Each row is a point on a landscape with many peaks, with its height.
A climber steps from a point to the highest of its 3 nearest points, and stops where none of them is higher. Distance is the straight distance between rows; heights are no part of it.
narag: [-15,   2, -11, -19, -10, -20,  -4, -26,  13,  14,  -2,   6,   0,  19,  11,
  -2,  15,   3,  25,  15]  h=2.52
vanep: [  0,  -5,   9,   2,  15,  15,   5,  10,  -3,  -3,   2,  -9, -12,   0,   6,
  15,  10, -20,  -6, -26]  h=2.85
Bero: [  1,   7,  -8, -22, -16,  -2,   7, -20,   7,   5,   4,  -5,  -7,   4,  -5,
  -9,  -8,  -7,   3,   8]  h=3.58
mil: [ -5,  -7,   7,  -2,   3,  17,  -6,  -2,   3,  -1,  -1, -12,   4,  -1, -11,
 -14, -16,  -3, -18, -21]  h=5.67
Puv: [  9,   0,  -2,  15,  26,   8,   4,   8,  -5,  -7,  -3,  -8,  -1,  -5,   7,
  13,   3,   8, -14, -20]  h=6.06
riv: [ 10,  12, -15,  -6,  -8,   7,   3,  -5,   8, -10,   1, -15,   8,   3,   7,
  -5, -12,  -6,   5, -12]  h=4.59
turaz: [  0,   5,  -5,  24,  12,  20,   7,  22,   9, -19, -14,  -1,  -7, -23,   6,
  20,  11,   0, -18, -12]  h=5.76
kuro: [ -5,   5,  -3,  -4,  -5,  17,  -1,   0,  15, -14,  11, -14,   1,  -1,  -7,
  -8,   4,  22,  -8, -17]  h=2.67
siv: [-29,   4,  24,   6,  -2,  28, -18,   9, -11,   0,  -4,   0,   3, -14,  -6,
  12,  -9,  18, -16, -20]  h=4.78
tef: [ 11,   5, -13,   2,  -9, -12,  21,   1, -10,  20,  -3,  14,   6,   5,  10,
   8,  -2, -19,   2,  37]  h=4.25
Vum: [-10, -11,   6, -17, -15, -25,   3, -14,  18,  12,  -1,   9,   0,   9,  -8,
 -18,  16,   3,   8,  32]  h=2.51
gisa: [  6,  -8,   9, -13, -20, -27, -16,  10,   4,   8,   4,   1, -14,   0,  -6,
 -11,   8, -17,  13,  14]  h=4.15
vebin: [  0,   3,   1,  -2, -18, -36,   4, -16,   0,  12,  -7,  13, -12, -13,   3,
   1, -13, -29,  13,  22]  h=3.74
lile: [  5,  -8,  14,  -6,  -4, -23, -11,  10,  -2,  -1,  -4,   1, -16,  -2,  -5,
 -24,  -2, -33,   4,  12]  h=1.95
Dad: [ -2,   5,   1,  -3,  11,  -3,   3,  -9,  12,  -2,   2, -10,   8,  -6,   0,
  -6, -28, -18,  10,  -4]  h=2.80
lizo: [  9, -12,   1,   0, -26, -19,  -3,   6,  -5,  12,  -4,  10,  -5, -12,  -4,
   7,   3,  -8,  -5,  30]  h=6.24
rigi: [ -1,  13,   6,  -3,   9,  21,  -3,  -6,   6,   4,  13, -12,   3, -19,  -5,
  10, -16,   6,  -5, -27]  h=5.64
pobep: [ 12,   2,  -8,  -6,  11,  -1,  -5, -21,  -3,  -5,   2,  -5,  10,  14,   1,
  -7, -20, -13,   9,  -5]  h=2.50
dadan: [  1,  15,  -2,  -5,  -6,  21,   2,  -9,  11,   6,   4, -11,   8,  -9, -16,
  -4, -24,   4,  -2, -13]  h=7.00
mok: [-13,  -3,  21,   5,  37,   1,  -4,  12,  -3,  -3,  15,   3,   0, -15,  -4,
   0,  -5, -12,  -6, -20]  h=5.28
Fepe: [  9,  -3, -14,   4,  12,   4,   5, -11,  -2,  -7,   3,  -9,  -9,   0,  15,
   3,  20,   4,  -2,  -3]  h=5.19
zira: [ 17,  -8,  -3,  -5,  11, -12,   8, -14,  -3,  -3,  -3,  -9, -13,   8,  12,
  -9,  -3, -16,   3, -12]  h=3.42
mav: [ -8, -10,  -7,   6,   1,   6,  -6, -17,   8, -19,   3, -13,   6,   5,  -5,
   4,  13,  32,  -2, -19]  h=2.22
ras: [ 16, -19,  -1,  -5,  -1, -12,   1, -18,  -4,   3,  11,  -4, -14,   5,   6,
  12,   1, -14,   3,  -3]  h=2.58
Las: [  3,   4, -17,  -3,  -3,  10,  -5, -17,   2, -10,   3,  -3,  11,  22,  22,
  -5,  10,  20,   4, -11]  h=3.03
sig: [-14,  19,   0,   6,  13,   9, -11,  50,  -2,  -1,   2,   4, -11, -15,  -2,
   9,  17,   0,  -3,   2]  h=4.61
gakim: [ 13,   1,  -7,  -3,  17,   2,   4,  -3,  -1,  -6,  -2, -12, -16,   7,  21,
   4,  14,   0, -16, -17]  h=4.42
fanu: [ -3,  -6,  -1,   0,  14,  22,   2,  11,  -8, -17,   4,  -9, -14,  -3,   7,
  -5,  -3,   5, -16, -26]  h=4.07
Zavi: [-15,  -8,  20,  20,  38,   1,  -7,  -4,  -6,  -3,   9,   0,  21, -16,   8,
   6, -18,   3, -10, -16]  h=5.70
ferir: [ 10,  16,  -5,   6,  15,  15,  -5,  -9,  -2,   2,  -4,  -5,  20,   4,  10,
  22, -19,   8,  -1, -16]  h=5.31
pes: [  4,  -4,  -1, -18,   3, -11,  -3,  -7,  -1,   1,  -4,  -1,  -9,   4,  -7,
   2, -16, -15,   3,  -4]  h=1.84
Labi: [ -4, -16, -10, -12,  -8, -13,   0, -20,  13,  -2,   5,  -9, -18,   3,   7,
 -13,  -4,   0,   8,  -7]  h=2.41
Kegat: [-20,   9,  16,   3,  14,  26,   2,   9,  -6, -13,   1,  -5,   5, -17, -13,
   3, -12, -10, -16, -18]  h=3.91
mulid: [ 12,  -1,   6,  -9,  -2, -17,   7,  -8,   0,   6,  -2,   1,  16,   2,   1,
 -10, -21,  -4,  -3,   4]  h=2.07
zar: [ -9,   5,   8,   0,   5,  22, -13, -12,  -5,  -5,  -5,  -9,   9, -14, -13,
  -5, -20,   6, -16, -13]  h=4.92
Segag: [-17,   4,  11,  12, -10,  27, -11,  22,  -3, -11,  -1,   5,  -4, -14,  -4,
  13,  12,  12, -24,  -4]  h=5.30
tutuk: [ -7,   2,  13,  19,   6,  27,  -5,  24,   1,   6, -12,  -3,  -2, -21,  12,
   8,  -3,  10, -23, -13]  h=4.38
lif: [  5,  10,  -9,  -2,   2,  19,  -2,   2,   4, -14,  -2, -10,   7,  -6,  -5,
  11, -11,  17,   1, -19]  h=4.69
buvep: [  1,  14,  16,   2, -18, -35,  -4,   6,   7,  -8,   0,  -3, -14, -18, -10,
  -2,   7, -29,  17,   6]  h=2.60
bel: [  3,  -2,  -6,  -8,   1,   5,  10, -19,   6, -11,   8, -19,   0,  10,   7,
   6,  -2,   0,   3, -11]  h=3.86
Fotu: [  7,   1, -12, -11,  -3, -19,  -3, -17,   2,  18,  -9,  15,   9,  18,   6,
   0,  11,  -2,  11,  15]  h=2.49
fotep: [  1, -13,   9,  -7,   5,   3,  -7,   4,  -8, -20,   4,  -4, -11,   5,  -3,
 -16,  10, -15, -14, -23]  h=1.61
Vezu: [ -1, -10, -11, -16,  -8, -17,   1, -11,   6,  12,  -7,  -3,   6,  19,   3,
 -12,  -1,  -3,   8,   9]  h=2.78
Git: [  5,   6,   1,  12,   3,  34,  -9,   6,  -9,  -8,  -7,  -4,  26, -18,  10,
   7,   5,  31, -20,   0]  h=5.87
duk: [ 14,  13,   2,   2,  -5, -14, -11,  -2,   5,   1, -14,  -6,   3,  -4,  -5,
 -20, -28,  -5,  -1,   4]  h=2.03
lir: [  0,   7,  -8,  -6, -29,  -6,  -7,  -6,   0,   4,  -8,  12,  12,  -2,  -3,
 -16, -14,   8,   5,  15]  h=6.86
mikoz: [-14,   7, -24,   9, -34,  -6,  12,  11,  -8,  16,  -7,  12,   9,   6, -12,
  -9,  15,   9,  16,  22]  h=3.02
mor: [ -4,  11,  -1,  12, -21, -29,  13,  13,  -3,   5,  -7,   6,  -1,  -6, -11,
  -7,  -7,  -4,   4,  21]  h=6.28
gubu: [ -2,  -1,  13,  16,  27,   8,  -3,   8, -16, -12,  -3,  -6,   6,  -8,   2,
   2,  -7,   0, -12, -24]  h=5.85
dokog: [  3,  -3,   9,  13,  30,   4,  -1,  -6,  -2,  -2,   1,  -1,   9, -10,   4,
  -7, -28, -18,  -2, -19]  h=3.84
Fuv: [ -8,   2,  10,  14,  34,   8,  -9,  11,  -1,  -3,   9,  -1,   9,  -9, -10,
  -2,  -4,  -7,   4, -21]  h=5.50
bap: [ 16, -14,  -3,   4, -12, -15,   2, -13,  -7,  20,   8,  14,  -1,  28,   3,
   8,   5,  -8,  13,  36]  h=4.22
Makap: [ 20, -32,  14,  -2, -12, -20,  -9,  -8,   5,  17,   7,  -4, -11,   7,  13,
   2,   2, -17,   2,  29]  h=4.53
padiv: [  2,   8, -13, -12,  -6,   6,   2,  -9,   6,   7,   1,  -7,  11,  13,   5,
   2, -15,  13,   6, -16]  h=4.35
Rep: [ -1,   5,   0,  10,  -5, -15,  11,  -9,   2,  12,  12,   1, -11,  -7,  -1,
   4, -20, -21,  15,  13]  h=2.31
Sako: [  8,  12, -14,  -4, -10,   2,  12,  -7,   2,   9,   1,   1,  -9,   6,  -8,
   3, -15,  -2,  10,  13]  h=4.57
fal: [  2, -10,  -3,  -6, -11,  -7, -15, -30,  12,  10,  11, -17, -12,   9,   5,
   4,   4,   8,   9,   5]  h=1.88
gete: [ -4,  -6,  -5,   2,   8,   9,  -6,   3,   4, -17,   4,   2, -10,   2,   0,
 -10,  11,  19, -13, -18]  h=3.15
nediz: [-10,  11,   6,  19,  14,  11,  -8,  17,  -2, -14,   4, -11, -13, -10,  -1,
  11,   7,   1, -18, -16]  h=5.27
sof: [ 20,   2, -13,   3,   6,  -4,   7, -12,  -5,  -5,  -1,  -2,   1,  12,  19,
  21,   8,   0,   4,  -7]  h=4.24
puf: [  3, -17,  14,  -1, -28, -18,  -1,  -5,  -9,  16,  -4,  12, -10,   4,  -7,
  10,   7,  -4,   4,  33]  h=6.55
Rol: [  4,  22,   5,   3, -16, -23,   3,  -4,  -8,  11,  -2,   1,  -3,  -3, -16,
  -4,   2,  -9,  18,  23]  h=5.52
romos: [-17,   3,   5,   6,  15,  11,  -2,  36,  -5, -15,  -2,   0, -17,  -9,   2,
   2,  17,  -3,  -6,  -9]  h=5.22
piv: [  7, -16, -10,  -7,  16, -13,   0, -25,   0,  -9,  -4, -16,  -1,   7,   4,
 -13,  14,   2,  -1, -11]  h=4.16
bebu: [ 15,   6, -12,  10,   3,  28,   5,   2,   8, -14, -16,  -4,   7,  -1,   6,
   8,  12,  21, -12,  -8]  h=5.41
tipu: [  2,  11,  12,  16,  35,   9,  -1,  10,  -3,  -2,   1,  -1,   2,  -9,   4,
  18,  -7,  -8, -13, -28]  h=5.66
vakin: [  8, -11,   2, -11, -14,  -9,   8,   8,  -8,  19,  -9,  27,  12,  17, -11,
   9,  33,   8,  23,  28]  h=5.40
telik: [  1, -16,   1, -10,  -7,  -2,   3,   1, -10,  26,   8,  22,   7,  12, -14,
   4,  25,   4,  11,  31]  h=5.92
pepo: [ -6,   7,  15,   5,   5,  24,  -5,  -3, -13, -13,   3, -14,  21,  -2,  13,
   5,  -6,  20, -10, -17]  h=5.33
devi: [  5,   1, -12,  18,  13,  13,  12,   9,   0, -14,  -7,  -4,   2, -13,  12,
  11,  17,   6, -11,  -8]  h=6.52
pifad: [ -5,  -4,  -7,  -9,  -8, -15,   2, -16,   2,   5,   0,   0,   3,  12, -10,
 -25,  -4,  -1,  -6,  20]  h=2.97
lunuf: [  4, -11,   4,  -3,   1,  -1,   4,  -5,  -3, -17,  -7,  -5,   2,   8,  -3,
 -19, -16,  -8,  -3,  -9]  h=2.23
dupu: [  3,  -1,  10,  -5,  -9, -13,   9,   0,   2,   5,   2,  -8, -11,  -5,   2,
  -3, -15, -26,   7,  21]  h=2.09
bov: [ -4,  -4,   3,  -7,  20,   8,  -9, -10,  -3,   1,   0,  -8,   6, -10,  -3,
  -1, -19,  -6,   2, -19]  h=3.97
Fip: [ -2,  -1,  -4,   8,  15,   7,   0,  -5,   4, -24,   0, -15, -16,   5,   7,
  10,  -3,   5,  -9, -19]  h=2.86
Muz: [ 21, -20,  13,  12, -27, -13,   5,   2,  -8,  23,   0,  28,  -3,   4,  -5,
   8,   4, -12,  -6,  39]  h=5.01
sefof: [  3,  19,  -7,  -2, -12, -17,   9,   9,  -5,  13,  -7,  13,   8,  11,   6,
  -9, -12,  -1,  18,  28]  h=3.29
vib: [ 18, -17,   5,  -2,  -8, -13,   0,  -4,  -4,  33,  10,  20,   5,  12,   5,
   8,  19,  -3,  -2,  41]  h=5.24
vek: [ -8,   1,   4,  -3,  15,  20,  -7,  20, -14, -18,   9,  -2, -20,  -1,   3,
  -8,  26,  -4,   2, -17]  h=3.85
Fito: [ -5,   1,   0,   6,   8,  31,   3,  32,   4, -12,  -7,  -5, -18, -29,   5,
  12,  26,  -6, -11,  -4]  h=5.11
Peda: [-19,  17,  17,   6,  21,  20, -17,  31,  -5, -14,   1,   1,  -2, -19,  -1,
   0,  14,  -5, -12, -15]  h=4.32
bolu: [ -2,   4, -13, -14,   0,   2, -10,  -2,   6,   5,   5,  -2,  24,  30,   4,
 -14,  -3,  20,  19,  -3]  h=2.21
meben: [  3,   6,   6,   2, -29, -17,  22,  11, -23,  17,   2,  16,  -6,   2,  -7,
  17,  13,  -1,   4,  24]  h=3.40
Kigo: [ -1,  -7, -18,  -6,   5,   7,  -2, -15,   9, -14,   4, -11,  -6,   2,   7,
   1,  18,  28,  -2, -23]  h=2.56
lati: [ -8,   4,  10,  -4,   0,  12,  -8,  -3,   5, -15,   3,  -7,  -5,  -8, -28,
 -15, -27,  -7, -15,  -9]  h=7.47
poram: [ -7,   0,  -5,  -2, -18, -16,  -2, -17,   8,   6,  -5,  13,  10,  15,  -9,
 -22,  11,  12,  10,  11]  h=2.99
voko: [ 13,   0,   3,   5,   1, -22,  -5, -10,   1,  -5,  -7,   3,   4,  -5,   2,
 -12, -12, -24,   7,   8]  h=2.13
Gedo: [ -6,   3,   9,   8,  27,  10,   2,   2,   9, -10,  -1,  -4,   3,  -7, -19,
   6, -22, -16,   1, -27]  h=3.07
romo: [  2,   3,   4, -14,   8,  -3,   8,   2,   8,  -6,   2, -15,  -7,  -7,  -7,
   2,  -7, -26,   5, -20]  h=2.15
nid: [-18,  -7,   0,  16,   7,  12,  -6,  23,  -2, -11,  -8,  -5,  -2,  -7,   6,
  -4,   7,  21, -31,   0]  h=6.78
rofop: [  3,  -8,  -1,  -5,   1,   1,   8,  -3,   6,  -6,   2,  -8, -13,  -6,   8,
   0, -10, -10,  -5, -14]  h=2.81
gekoz: [-13, -20,  -9, -11,   2,   1,  -9,   0,  10, -12,   7,  -4, -21,  14, -16,
 -19,   4,  -4,  -9, -15]  h=0.49
vem: [  4,   0,  -3,  -1,   9,  -2,   3,  -5,   5,  -8,   1, -10,  -5,   0, -11,
   8, -12, -24,  13, -10]  h=2.27
sazi: [  0,   5,   7,  -4,  17,   3,  -4,  -6,   8, -12,  -3,  -2,   1,  -9, -13,
 -14, -19, -17,   0, -19]  h=3.41
dofu: [-17,   2,  30,  10,   6,  17,  -3,  -4,  -8,  -2,  -1,  -4,  14, -20,  -2,
  21,  -7,  17, -12,  -6]  h=5.23
viki: [  2,  18,  -4,   1,   2, -11,   7,  -5,  -9,   8,   4,  14,   9,  20,  14,
   2, -15, -12,  20,  10]  h=3.20
nemos: [  4,  -3, -17,  12,   0,  28,  -5,  16,   6,  -6,  -4,  12,   7,  -9,   3,
   5,  26,  41,   1,  -6]  h=3.38
fimuk: [  0,   2,   7,  -1,  10,  13,   0,  12,   4,  -6,  -2, -12,  -5,  -5,  -2,
   5, -10,   9, -13, -18]  h=4.89
Mib: [ -1,  11,   5,  10,  -6, -33,   8,  16,  -1,   2,   0,  19,  -1, -14, -11,
   6,   3, -11,   6,  16]  h=5.47
bon: [ -6, -11,  -6,  11,   4,  15, -10,   6,  -7, -15,   0, -12,   8, -11,  -1,
  -2,  -1,  34, -18,  -9]  h=6.30
mifeb: [ -1,  -5,  -3,  -4,   1,  11,  -5, -10,   2,  -6, -10, -10,   5,  -5,  -8,
   4, -21,   9,  -4, -24]  h=4.36
Fodum: [ -2,   3,  -7,  -6, -21, -15,  12,   5,  -8,  19,   1,  24,  14,   9,  -3,
  -3,  15,   7,  20,  40]  h=5.42
Napot: [  6,  12,   4,  16,  31,  10,   7,  -9,   4, -16,   5,   4,  21,  -2,   9,
  25, -13,  -2,   7, -19]  h=5.13
banu: [-23,  -5,  -4, -21,  -5, -10, -14,  -5,   7,  17,  -6,  15,   7,  27,  14,
   3,  14,  11,  31,   7]  h=2.19
bevun: [  1,   0,  -1,  -3,   5, -17,   5,   6,  12,   0,   9,   2,  -6,  -8,  -8,
   3, -16, -27,  22,  -7]  h=2.01
sebi: [-20, -11,   0,  -4,   0,  25,  -9,  -8,   0, -21,   6,  -7, -11,   7, -15,
 -19,   4,  13, -10, -26]  h=3.14
Feded: [ -9,   6,  11,  25,  34,  11, -15,  31,  -2,  -6,   1,   2,  -8, -18,   8,
  12,   9,  -3, -19,  -8]  h=4.84
Bolav: [ 10, -24,   9, -10,  -8,  -5,  -5,  -5,  -3,   1,   8, -16, -25,   5,  12,
 -10,   1, -28,   7,   9]  h=1.40
Gis: [  2,   0,  -8,  -8, -18, -21,  21,   4, -11,  11,  -7,  20,  10,  -3,   6,
 -13,   8,   1,   1,  35]  h=5.26
pivu: [  7, -15,   1,  -3, -22,  -6,   2,   5,  -5,  15,  -2,  16,   5,   3,   2,
   5,  30,   6,  12,  38]  h=6.68
kar: [-13, -11,  -6,   0,   9,  23,   0,   2,   5, -17,   4,  -5, -15,   2,  -8,
  -9,   1,  14, -14, -25]  h=3.52
kopi: [ -7,  -6,  20,  15,  31,  25, -13,  13,  -8,   1,   6,   1,  12, -16,  -9,
  22,  -1,  -3, -20, -12]  h=3.98
Taloz: [-18,   2,   3,  16,  11,  24,  -5,  24,   0, -11,   1,   3, -15, -12,   0,
   5,   8,  20, -10,  -7]  h=6.08
zufu: [ -6,   5,  -3, -22, -15,  -8,   4, -17,   9,  -2,   3,  -5,   0,  13, -10,
 -16, -16,  15,  -3,  -1]  h=3.16
Lolom: [ 14,  10,  -5,   9,  13,  11, -10,   3,  -3, -14,  -2, -10,  20,  -8,  12,
  18, -13,  13,  -6, -20]  h=5.44
bulit: [ 11,  10,  -7,  19,  18,  19,   2,   1,   7,  -4,   2, -10,  11, -16,   7,
  15,   3,   4,  -8, -18]  h=5.74
vaz: [  2, -18,   7, -11,  -7, -30,   3, -10,   2,  14,  -3,   5,  -8,  16,   5,
 -13,  13, -19,  -3,  23]  h=6.39
bibul: [  9,   7,   1,   8, -11, -16,  16,  -2,  -5,   9,  -5,  12, -12,  -9,  -3,
   4, -13, -20,  14,  18]  h=2.79
setuv: [  7,  11,   1,  -3,  -1, -15,  11,  -1, -10,  20,  -6,  10,   9,  11,   2,
   4,  -4, -24,  11,  24]  h=3.67
pizoz: [  9,   2,  -8,  -9,  -4, -10,   2, -10,   1,   6,   3,  -9,  -3,  10,  16,
   1,   5,  -3,  10,  -6]  h=2.94
vuzuv: [ -2,   4,  -6,  -9, -21,  -7,   8,  13, -12,  18, -13,  23,   8,  19,  -2,
   1,  23,   6,  28,  25]  h=5.25
zamel: [  6, -18,   5, -10, -16, -22,  -7,  -9,   4,  15,  14,   7, -12,  -3,  -6,
  -4,  17, -12,   2,  25]  h=5.54
fot: [  3,  15, -10,  -8, -10, -15,  -5,  -4,   1,   5,   3,  -7,  12,  23,   6,
 -12,  -9,   9,  13,   1]  h=2.30
Kul: [  4,  -8,  18,   2, -21, -23,   7,  11,  -5,   7,   4,  13, -20, -20,  -7,
  16,   8, -13,   7,  26]  h=4.75
lomis: [ -9,   6,   7,   7,  29,  12,  -3,  -5,   6,   5,  13,   5,  -6,  -8,  -6,
  -1, -30, -15,  11, -27]  h=3.56
pomok: [  8,   6, -16,  -4,   2,   4,  -6,  -2,  14,  -9,  -6, -12,  17,  20,   3,
   0,  -2,  20,  10, -16]  h=3.69
dudup: [ -2,  17,  12,   9,  14,  19,  -1,  -4,   8,  -5,  11,  -5,   2, -14,  -8,
  16,  -7,   7,  -5, -26]  h=5.03
sido: [ 17,  -2, -15,  16,  19,  16,   2,   1,   0, -15,   0,  -2,  -2,  -7,  15,
   8,  20,   9,  -6,   1]  h=5.93
panal: [-16,  11,  19,  13,   8,  17,  -3,  27,  -4,   0,   2,   3,  -7, -13,  -4,
  14,  -3,   4, -10, -16]  h=4.63
nimaz: [ 14,  -4, -12, -12,  -7,  -8,   8, -21,  -8,  12,   4,  -6,   1,  26,  14,
  13,  -1, -18,  -3,  13]  h=2.57
revu: [  6,   4, -17,  -9, -11,  -9,  -5, -11,   5,  17,  -3,  -6,  11,  18,  14,
  -9,  -2,   9,  12,   6]  h=2.48
robuv: [  6,  -6,   5,  -1, -28, -24,   1,  -3,   0,   9,  -7,   9, -13,  -9,  -6,
 -14,  -8, -16,   8,  23]  h=4.81
sop: [  6,   3, -11,   2, -11,  -9,  17,  13, -15,   7, -14,  26,  16,  18,   5,
   7,   7,  -7,  15,  31]  h=5.05
Fanul: [-10,   4, -13, -13, -12,  -4,  -9, -27,   3,   6,   2,  -8,  10,  21,  -8,
 -15,   0,  19,  11,   8]  h=3.04
nubu: [ -8, -10,  -5,  -9, -11,  -9,  -5, -21,  17,  -7,   5,  -7, -16,   4, -11,
 -19,  -5, -10,   0,   8]  h=2.93
kiko: [  0, -11,  -6,   9,  24,  -5,  -3,   6, -11, -20,   3, -12, -11,  -3,  18,
  -5,   5,   3,  -6,  -8]  h=2.82
Pag: [-17,  -7,  -2, -13, -18, -25,  -5, -12,  18,  -1,  -5,   1, -20,  12, -17,
 -22,   0,   0,  -1,   6]  h=2.62
lako: [-32,  -3,  33,  15,  25,  23, -13,  27,  -8,   0,   5,   0,  10, -14,   0,
  21,  -4,  -1, -13, -13]  h=4.12
zif: [-18, -16,  -1, -17, -15, -12,  -3,   3,  -2,  25,   4,  17,   2,  18,   7,
  -1,  12,  14,  20,  20]  h=1.86
Litag: [  0, -18,  -5,  -2,   5,   7,   1,   3,   3,  -7,   6, -13, -12,  -3,   5,
   6,   4,  -1, -13, -30]  h=3.43
Tevo: [ -8,  -5, -10, -19,  -1, -24,   5, -27,  15,  12,   4,   2,   6,  19,   5,
  -7,  14,   3,  10,  19]  h=2.59
manam: [  2,  -6,   1,  -3, -18, -25,  11,   8,  -3,   6, -10,   7,  -2,  10,  -1,
 -13,   4,  -9,  -7,  18]  h=6.96
bub: [ 13,  14, -17,   3,  -3,  16,  -7,  -2,   6,  -8,  -4,  -9,  24,   4,  12,
   9,   4,  10,   3, -27]  h=3.00
Tove: [  3,  -1,  -9, -11,  -7,   1,   2, -18,  10,   4,  10, -14,   7,   8,  11,
  -6,   9,  19,   3, -11]  h=3.06
babuk: [ -1,  12,   4,  10,  13,  25,   5,   4,   5,   0,   1, -13,  -1, -14,   8,
  13,  -2,  14,  -7, -20]  h=5.12
buda: [ -9,  -3,  -2,  -8, -19,  -2,  -1,   6,  -7,  18,  -7,  34,  13,  12,  -4,
  -2,  41,   6,  13,  30]  h=5.15
pupi: [ -3,  -4,   4,   9,   2,  26,   6,  22,  12, -13, -13,   7,   2, -22,   0,
  13,  14,  28, -17, -10]  h=4.74
liv: [ -1,  -5,  -7,   2,  11,  25,   0,   8,   2,  -7,   5,  -8,   1, -10,   1,
   7,  -2,  26, -11, -24]  h=5.73
pav: [  6,  -4, -12,   8,  21,  24,  -6,  20,  -3, -12,  -4,  -1,   1, -14,  10,
   5,  13,  13, -29,   2]  h=7.17
Mobek: [  4,   1,  11,  10, -19, -17,  21,  10, -16,  17,  -1,  20,  -7, -15,  -7,
   7,   3, -12,   0,  34]  h=3.94
loke: [ -7,  -1,  -8,  -2, -30, -15,   3, -13,  -4,  11,   4,   6,  -6,   9, -17,
  -3,  18,   8,  10,  28]  h=7.01
fute: [  6,  16,  -4,  -7, -24,  -1,   2,   0,   2,  -3,   1,  -5,   2,  -3, -16,
 -20, -17,   6,  11,   5]  h=6.07
razos: [  6,   3,   2,  -6,   4, -10,  -1,  -5,   9,   1,   5,  13,   0, -11,  -9,
  -4, -17, -16,   7,  -5]  h=2.39
zumo: [  4, -14,  -5,  -4,  27,   0,   1,   9,  -6, -11,   5,  -6, -12,  -1,   5,
   2,   9,  -5,  -8, -13]  h=3.34
ziron: [  2,   8,   2,  -2,   1,  11,  -7, -10,   1,   5,  -4, -20,  16,   3,   7,
   4, -16,   0,   4, -13]  h=4.99
Devag: [12,  9, -3, -7,  0, -6, 15, -9, -2,  8,  8, -1, -3, 12,  8,  3, -9, -9,
 17,  4]  h=3.59
Boro: [ 12,   0, -14,   1,  13,   4,   2, -17,   6,  -8,  -7,  -5, -14,  13,  19,
  -6,  16,  -1,  -9, -12]  h=4.65
Kugod: [ -6,  19,  -6,  -5, -26,  -7,  12,   6,  -5,  15,   0,  13,   9,   4,  -1,
 -11,   0,  10,  24,  16]  h=3.13
berid: [  0,  10,   4,  -1, -26, -27,   6,   1,   4,  -9,  -9,   2,   9,   0, -13,
 -14, -11,   8,   3,  15]  h=6.40
Bor: [  6,   8,  -1,   4,  24,  17,   8,  -3,   7,  -3,   4,  -6,   0,  -7,   3,
   6, -16,  -4,   1, -25]  h=4.86
Nale: [  7,   8,  -6, -11,  -8,   1,  -7, -15,   3, -15,  11,  -7,  14,  20,   1,
 -14, -16,  10,  -7,  -4]  h=3.05
Bev: [ -7,  15,  13,   4, -14,   6, -14,  -6,   7, -11,  -6,  -8,   5,   1, -24,
 -25, -25,   1,  -8,  -9]  h=6.95
fusi: [-14,   1,  15,  22,  -2,  32, -13,  27,  -4,  -3,   4,   4,   4, -18,   3,
  12,   4,  17, -28, -12]  h=4.77
mamot: [  2,  15, -15,   7, -14,  -7,  15,  16, -26,   5, -13,  30,   2,   0,  -4,
   3,  24,   6,   6,  28]  h=4.51
poso: [  5,  -6,   5,  -7, -17, -23,   5,   4,  -6,  15,  -7,   6,  -2,   0,  -2,
   3,  11,   2,   4,  30]  h=7.71
Vupa: [  9,  -9,   5,   2, -16,  -3,  17,  10, -18,  19,  -3,  24,   8,   6,  -4,
   7,  17,   0,  10,  40]  h=5.91
Divi: [ 10, -20,   9, -12, -13, -19,  -6,  -2,   1,  20,   1,   5, -11,   9,  -1,
   1,   9, -15,  -6,  34]  h=5.43

Where does a climber stop that starts at each point below?
pes => liv
gisa => poso
gekoz => liv
bibul => poso
Kigo => liv
sebi => liv
